A landscape with many valleys, sampled at points; each row gives a point and its height.
A ball rolls from a point to the lowest of its 2 nearest points, and stops where none of them is lower. Distance is the straight distance between rows; heights are no part of it.
z476: [  9 -11  -6 -14  -2  11 -13  -4  15  10 -32 -17  12 -11  -8 -12 -12  -5
  13   7 -35  15]  h=41.9
z479: [  0 -24   8 -12  18   2   4  33   2 -18  -2  10 -31 -14   1  14 -18   5
 -10  -8   5  -5]  h=53.9
z787: [-18   4  -4 -20 -32  -8  -6  -4   5   7   5  10  -8   2  15  18   4 -15
  -4  -9   6  15]  h=45.3
z40: [  7  32   1  -9 -11 -11  17   3  20   2 -25 -12   6   3   5 -20  25  -1
 -26   8 -13  -1]  h=43.8
z627: [ -7  36   0 -19   3   9  16   9  44  13  -6   7   4   2   5  -7   3 -12
 -10  12 -22  19]  h=8.7
z123: [  8   5  10  27  -5  31  29  11   5  23   5   7  11  10  16 -27 -21  14
  27   6 -30  -9]  h=40.0
z635: [  7 -29   8  15  24   8   9   2  -9  -5   6  11   4  -1  -5  -2  -9   0
  11  -2  23 -16]  h=62.9
z149: [-21 -13 -13  -5  16  10  -9   5  -1   2  15   3  -7   9  -9 -15   2  11
  -3 -10  15   9]  h=49.9
z735: [ 10   9  24   9  -7  16  16  -3 -11   5  -2  -3   5 -16  10  -5 -18  11
  18  14 -31  37]  h=44.2
z943: [ 15 -25  26  -1  -2   0  17  18 -46 -21   1 -10   3  -6   1  -4 -21   0
  38   0   5   0]  h=67.0
z208: [ 19   6 -36  -5   2 -32 -24  -9  29  -1  21  -6  -2  12  -5  15  -7   4
 -36  -3  21  -4]  h=50.6
z453: [  7   1 -50 -33  -2 -44 -39   2  14   2   8 -29   3  25 -23   6  21  -9
 -23 -19  25  -5]  h=63.4
z328: [ 12 -13  14   3   3  24  -7   1 -29  36   3  26  17  -5   9 -20 -23 -13
  23  14 -12  -8]  h=45.7
z240: [ 10 -16  16   3   2  10   9  15 -35   0 -10   0   2 -19  -3  -6 -16  11
  19  15 -25  -7]  h=64.2
z231: [  5  24 -18 -25 -35  -4 -10  -8   7  17   6  -6   4  14   6  -2   9  -9
 -16   0  -6  28]  h=48.5
z411: [ -8  28  19  19  -8  -5  18 -11  29 -20 -28 -12   8 -13  -7  -8  -3  12
  17   1 -29  13]  h=17.5
z639: [-34  -1 -14 -18  -3  12  19  -4  21   4 -18   5  -7   9   3 -12  10  -9
  -2  -3  -7 -23]  h=32.8
z714: [ -1  38 -17 -18 -12  20   1  -3  48  26  -5  -5  13  20  -2 -15   7  -1
  -1  -1 -10  -6]  h=15.4
z160: [ 17  -1 -11  13  -8  20   4  -8   6   0   3  13  -9  25   0  -5  -6  -9
 -16 -23 -15   1]  h=35.1
z896: [  3   2  13  12   3 -20 -33   2 -10 -10  19  -4 -12 -20  -4  34  -7   7
   7  -3  11  14]  h=74.8
z522: [-15   8 -12   6  -9  29   4 -23  19  15   8   9  23  24  -6  -9  16  -6
   4   0  12 -19]  h=25.0
z372: [ 12  -3 -15   9  -2 -40 -31   7  13   0  13   1 -18   2   8  23  -7   1
 -30 -24  32 -11]  h=39.3
z281: [-20  11 -18 -12   6   3 -14 -14  41  -8   2 -15   9  -1 -14 -10 -13   5
  -3  13 -14   9]  h=37.6
z572: [ 35  14  52  19  -8 -26  13  19 -20  -9  -9  -5  -3 -14  12 -19 -24  -2
  17   1  -3  32]  h=30.2
z585: [ -1  -4   7  21 -21 -23 -20   1 -18   4  32   5 -10   5  22   3   4  26
  -5  -1  29 -12]  h=59.8
z25: [  9 -37  -8   4  25   1  -9   9   1  17  20  22 -10  11 -18   3  -1  15
 -26 -20  25 -22]  h=58.0
z490: [ -5  10   2  -9  -2  12  -3  -7  26  15 -11  27   8  -9   3  -6 -13 -13
  -4   8  -9  18]  h=13.2
z366: [  5 -15  31  -5  12  17   8  17 -30  -9  12  15 -10   5  -8  -2 -23  -7
  25  -1  16 -12]  h=65.2
z587: [ 14  26  42  16 -16   0   5  15 -14   2  -5   1  -6 -11  16 -21  -9   9
   8  -1 -13  45]  h=40.2
z137: [ -8 -15   4   2   9 -24 -27  -7 -18  -9  -5  -5   7 -15  11  14  11 -20
  20  -6  33  32]  h=64.4
z991: [  9 -17  14   4   8  11 -21   2 -19   3   9  -8  -3 -11 -10  22 -17   4
  11   3   3  15]  h=77.3
z434: [-19   8   3  17   9   8 -17  -3  27 -12 -10 -18  -4  -6 -15  -1 -12  12
   6   1  -9   7]  h=33.9
z145: [ -8 -14 -22  -4  -7 -39 -11  23   3  -2   5 -10 -20   3  11  33   6  13
 -17 -25  24 -19]  h=22.8
z996: [-22  -3  -3   0  -2  20 -13   9  -4  20   8  14   6  13   3 -34  -2  16
   2 -10  -1 -11]  h=52.3
z95: [  8   3  18  -2   7  -8   7  27 -26 -28 -11   5 -15 -20   7  23  -5  -5
  16 -12  16  10]  h=47.4
z196: [ -1   0 -17  -1 -13  34  15 -18  35  26  -2  -5  10  28   6 -17   4 -14
   7   8  -8  -8]  h=20.8
z757: [ -9  32 -13  -2 -13  15  24   3 -11   9   2  -1  13  -7   2  -1  24  12
   2  15  -4  -6]  h=52.6
z121: [  8 -29  -4  -2  10 -21 -36  -5  -2   7   8   3 -10   9 -10   4  10 -18
 -12 -22  21  -1]  h=60.9
z808: [-18  -9   4  -4  -2   5  45  -1  19 -10 -23  -6  -6   2  16 -17   6 -13
  -2  12  -6 -14]  h=35.0
z109: [ 21  12  31  -3  -5  22 -13  -2  13  16   8  -4   0  -3   5  17  -3   0
   8  18  -2  -6]  h=38.9
z46: [ 11  22  27  10  -3  12  -9   4  12   2 -16 -10   3 -12 -15   4   8  15
  18  13  -6 -18]  h=33.8
z862: [ -5   2  21  16  19 -21 -15   2 -16 -17  37   9 -25  -6  10  31   4  -1
   0  -5  32   2]  h=70.2
z730: [ 45  11  40  23 -18 -18  19   1 -26  -7   3  -1  -4  -9  17   2 -12   7
   6   4   4  19]  h=11.6
z291: [ 11  -2  19  15   3  38  22  14 -29  19   5  15  12   2  10 -21 -17 -11
  41   5 -15 -15]  h=43.1
z832: [ -7  13 -14 -12   2   5  -4 -12  42  12 -23 -21  23  -4 -16 -16   1  -2
   3  17 -29  11]  h=40.1
z391: [ 15   7  -8  -5 -20  -7  23 -19   7  -5 -20  -8  15  16  14 -17  22  -2
 -15  11 -24 -17]  h=40.3
z125: [  9   7   1  16  -4   8  32   2   6   6 -10   5   9  -1  17 -26  -3  16
  -1   0 -28  -3]  h=37.3
z984: [ -7 -21   0   4  23  15   5  13 -31   3   6   7   2 -13 -13 -18 -20   5
   4  15 -43  -6]  h=62.8
z285: [ -8  -3 -13  -4  20  22  28  11 -16  10   7  -1  -1  -6   2 -16  -3  -4
  -7  22 -57 -11]  h=64.0
z237: [  4   4 -10 -19   4  19  12  -5 -13  -1   6 -12  11  -8  -1  18  18   6
   2  22 -10   4]  h=54.5
z530: [ 11 -49  -6  18  29  -4  -9  -4  -9   2  13  12   5  -3 -21   8   4   9
   5 -30  32 -21]  h=60.5
z527: [ -2  21 -35   1   2  21  18  -1  26  -3   9  -8  12   3 -14   4  -7  31
  -1   1  -7  10]  h=44.3
z692: [-23  -7  -5 -15  -1 -19 -28 -10 -16  -2  19  -8   0  -2   6  16  15 -17
  -2   4  24  28]  h=61.5
z467: [ -9  15   3  16   4 -23  -3   5  18 -25 -24 -12  -4 -19  -4   4 -10   1
   8  -6 -14  31]  h=26.9
z144: [-13 -17 -11   0 -16 -15   1 -24   1 -12  15   7  -7   3  -7  12   7   7
 -10   1   9 -29]  h=25.7
z128: [ -4 -22 -12   8  13   1  -5 -14 -25   2  -4  14   6  -8  -8 -14 -15   3
  -8  14 -15   1]  h=61.4
z134: [ -4   6 -30 -17  -8  -4  14 -24  -1  -6   3  -1  16  16  -5  -1  28  -7
 -13  15 -17 -24]  h=36.6
z650: [  1  -2  23  13 -10  -7  -9  -1  -4  -5 -10  22  -7  15  16   4   4 -21
   2 -19  30 -18]  h=14.7
z796: [  5   1   7  24   5  22   5  -8   6  -4  14  15  -5  22  11 -19 -11   4
   3 -26  11  10]  h=30.0
z322: [  7  27  -4   3  11  10  -9   3   2 -23 -26  -3   8 -14 -26  19  18  -7
   7   1 -18  -2]  h=39.7
z805: [  8  11   5  11 -13   7  20 -15  11  -4   1  18  -1  13   8  14   6 -13
  -2  -9 -15   8]  h=39.2
z396: [  0  -3  15  -6  28  23  11   2   5   7  -3  21   1  -5  10 -18  -7 -13
  -8  21   6 -11]  h=18.9
z51: [  5   4  12   7  21 -10  -4  11 -29 -25 -13  10  -5 -14 -14   4  15 -12
 -12   1  -1 -15]  h=48.9
z446: [ 13  17 -38 -29 -12 -12   0 -20  26   9  11 -37  20   6  -2  -9 -12  18
 -17  26 -14  23]  h=55.5
z56: [  5   3  23  -8  17  16   5  -4  10  19 -18  18  16  -8  14 -19  -5 -33
   2  15  -9  19]  h=16.0
z660: [ -8 -27 -32 -17  -9 -37 -28  10  -7   3  12 -15  -9   6 -21  24  22   7
 -14 -21  13 -30]  h=73.1
z371: [  6   4  42   6 -13  -9  38   7  -7 -20 -21  -2  -8  -5  16  -9  -9 -13
  12  -3   7   9]  h=34.5
z102: [  8   8 -24 -18 -25 -27 -16 -17  23   3   3 -22  10   5   3  -6   1   0
 -23   8 -21  19]  h=52.0
z330: [-25 -18 -34 -22 -12  -4   9 -25  14  -1  10   4   5  21 -18   0  14  -2
 -13   4   0 -36]  h=32.7
z455: [ -3  39   9   0 -15  -1  22   6 -21   1  -6  13  -3  -4  14  -2  25   6
  -9   9 -12   6]  h=50.3
z881: [-20   4 -30  -3  12  24  13  17  14  -6  17  -2 -14  15  -4   4  -8  17
  -9 -15   3   6]  h=47.3
z869: [  5  14  30  31  -8  -3  10  -4   0 -12 -19  -6   8 -15  -8 -12  -3   7
  20   4 -13   1]  h=26.1
z590: [ 17   9  28  -1 -19  31   9   1  -3  23   4   0  -1  -7   8  11 -14   9
  19  18 -36   9]  h=42.5
z948: [-11  -8  -7   5 -24  -4  12   0 -11  -8  -5  16 -11   5  -2  22   4   7
  -4 -15  -1 -32]  h=17.0
z485: [  0  33  26  -5  -2  -9   3   6 -11   2 -17   1  -6   0  18 -25  24  -4
 -21  16 -15  10]  h=47.5
z916: [  7 -13 -19   0  17 -11  -3   6 -26 -10   2  19   4  -9 -15  12  17 -10
 -17 -12  15 -15]  h=53.1
z658: [  2   4 -56 -21  12 -32 -27 -18  28   6  16 -20   9  22 -26   3  -1   3
 -22 -11  37   0]  h=57.4
z413: [  2  15  -2   0  -8  27 -19  -2  -9   5 -10  -1  15   3 -27  17  21  -4
  20 -11 -10  -8]  h=43.9
z739: [  6 -21   4  10  13 -37 -45  -9 -15   2  14  -5  -6  -3   9  24   6 -24
   9 -19  36  12]  h=67.1
z706: [  5   7 -34 -16  -1  -4   8   1  26   8  -2  -5  12 -11   7 -14 -18  18
 -29  21 -10  22]  h=57.9
z826: [ 10 -20  34  -5 -10   4 -11   1 -16  15  -9  -1   2   8   4   3  14 -19
  14  -5  30 -27]  h=26.0
z390: [-25 -11   5  -2 -15  -9   2  -4   4 -11  -8 -16 -13   2  12   0   1  -7
   8  -6   1   7]  h=41.4
z407: [-17  35 -22  -6   4  15  12  -9  36  -8  15 -24   7  -5 -14   0  -8  18
   5  23 -33  16]  h=40.8
z553: [ -9   9 -22 -16   8   6  -8 -23  -9 -13  31  -1   5   3  -7  25  29  -5
  -4  15   0  11]  h=56.8
z661: [-44   3 -23 -14  -7  11   7 -19  20   3  10   4  10  20  -2 -15  21 -14
   6   0  14 -16]  h=29.4
z875: [ 13  -2  25  13   2   1 -16   5 -32  -5  38   4 -16  13   4  21  -2  19
   2  -3  26  -1]  h=65.3
z355: [ 13   4  -7  29  11  17  26  -5  -6  -5   2  12  10   3   9 -17  -8  15
   2  -6   0   8]  h=34.3
z130: [-24 -12  -3 -12  14   4  -2 -23 -12  -6  30   6   0  -3   3  17  17  -1
  -4  16  23   9]  h=58.9
z696: [  3   9  33   0 -14 -11  18  20  -4 -11 -24  12 -17   4  22  -4  -9 -28
   8 -21  24 -11]  h=26.6
z744: [  2 -17  15  -8  30  -2   2  40 -21 -16  -8  -3 -33 -12   3  23  -4  -9
   7 -17  26  -5]  h=51.4
z802: [  5 -31 -14   1  20 -30 -26 -11  -9  -5  -7   0   4  -4 -18  17  11 -12
 -23 -10   5 -14]  h=57.0
z341: [  1  -8  11  14  -3   9  -6  -9  -7  15 -31  -9  24 -18  -6 -24 -21  -8
  34   5 -22  23]  h=44.1
z669: [ -2 -10  20  15   2  26 -14  -2   3  31 -19   5  16   1   1 -25 -19 -11
  25   5 -21  -1]  h=45.8
z987: [-18 -15 -50 -26   8 -39 -33   5  -3   3  15 -21  -5   6 -28   7  27  14
 -24 -15  21  -7]  h=69.0
z139: [-14 -26  -4  -4   0   5  35  -6  -1 -16  -8 -14 -12  -3  22  -9  -2  -4
   6   2  15   6]  h=37.7
z953: [  7 -10 -13   6   4  -5 -13  -3   7   0  -2   0  -1 -14   2  -1 -28  17
 -23   9  -9  11]  h=59.7
z223: [ -8   4   9  15 -18   5 -13  -1 -10  13  15   9  -6  15  13 -18  -2  16
 -21  -2  16 -14]  h=55.0
z313: [  2 -34  -1  -7  30   1  -7  17   4  -5   9  16 -28  -5 -20   5 -22  10
 -27  -8  13 -30]  h=56.0
z234: [ 10   9  -1   0   9  -1   0  11 -11 -14 -20 -10   3 -18 -10  28  24   8
   3   0  11 -18]  h=44.0
z308: [  9 -17   6  -5 -21 -25   0  21  -8  -8 -13  -3 -21   2  12  28   6   4
  -6 -13  19 -21]  h=1.7
z574: [-12  18  28  11  -4 -12  21   6 -16 -28 -12  -7 -12 -12   8  13  -6  -6
  32  -8   5  28]  h=41.2

Where does a ball stop that starts at each point below?
z137: z308
z987: z308
z808: z627
z128: z627

Call two points neighbours if one is among the 2 nearest of the other. Go from one point of each pair to the other, from neighbour to neighbour, staying as low as possible. Name the highest point that can't be avoided.
z796 and z322: z669
z308 and z730: z739
z730 and z322: z735
z322 and z411: z413
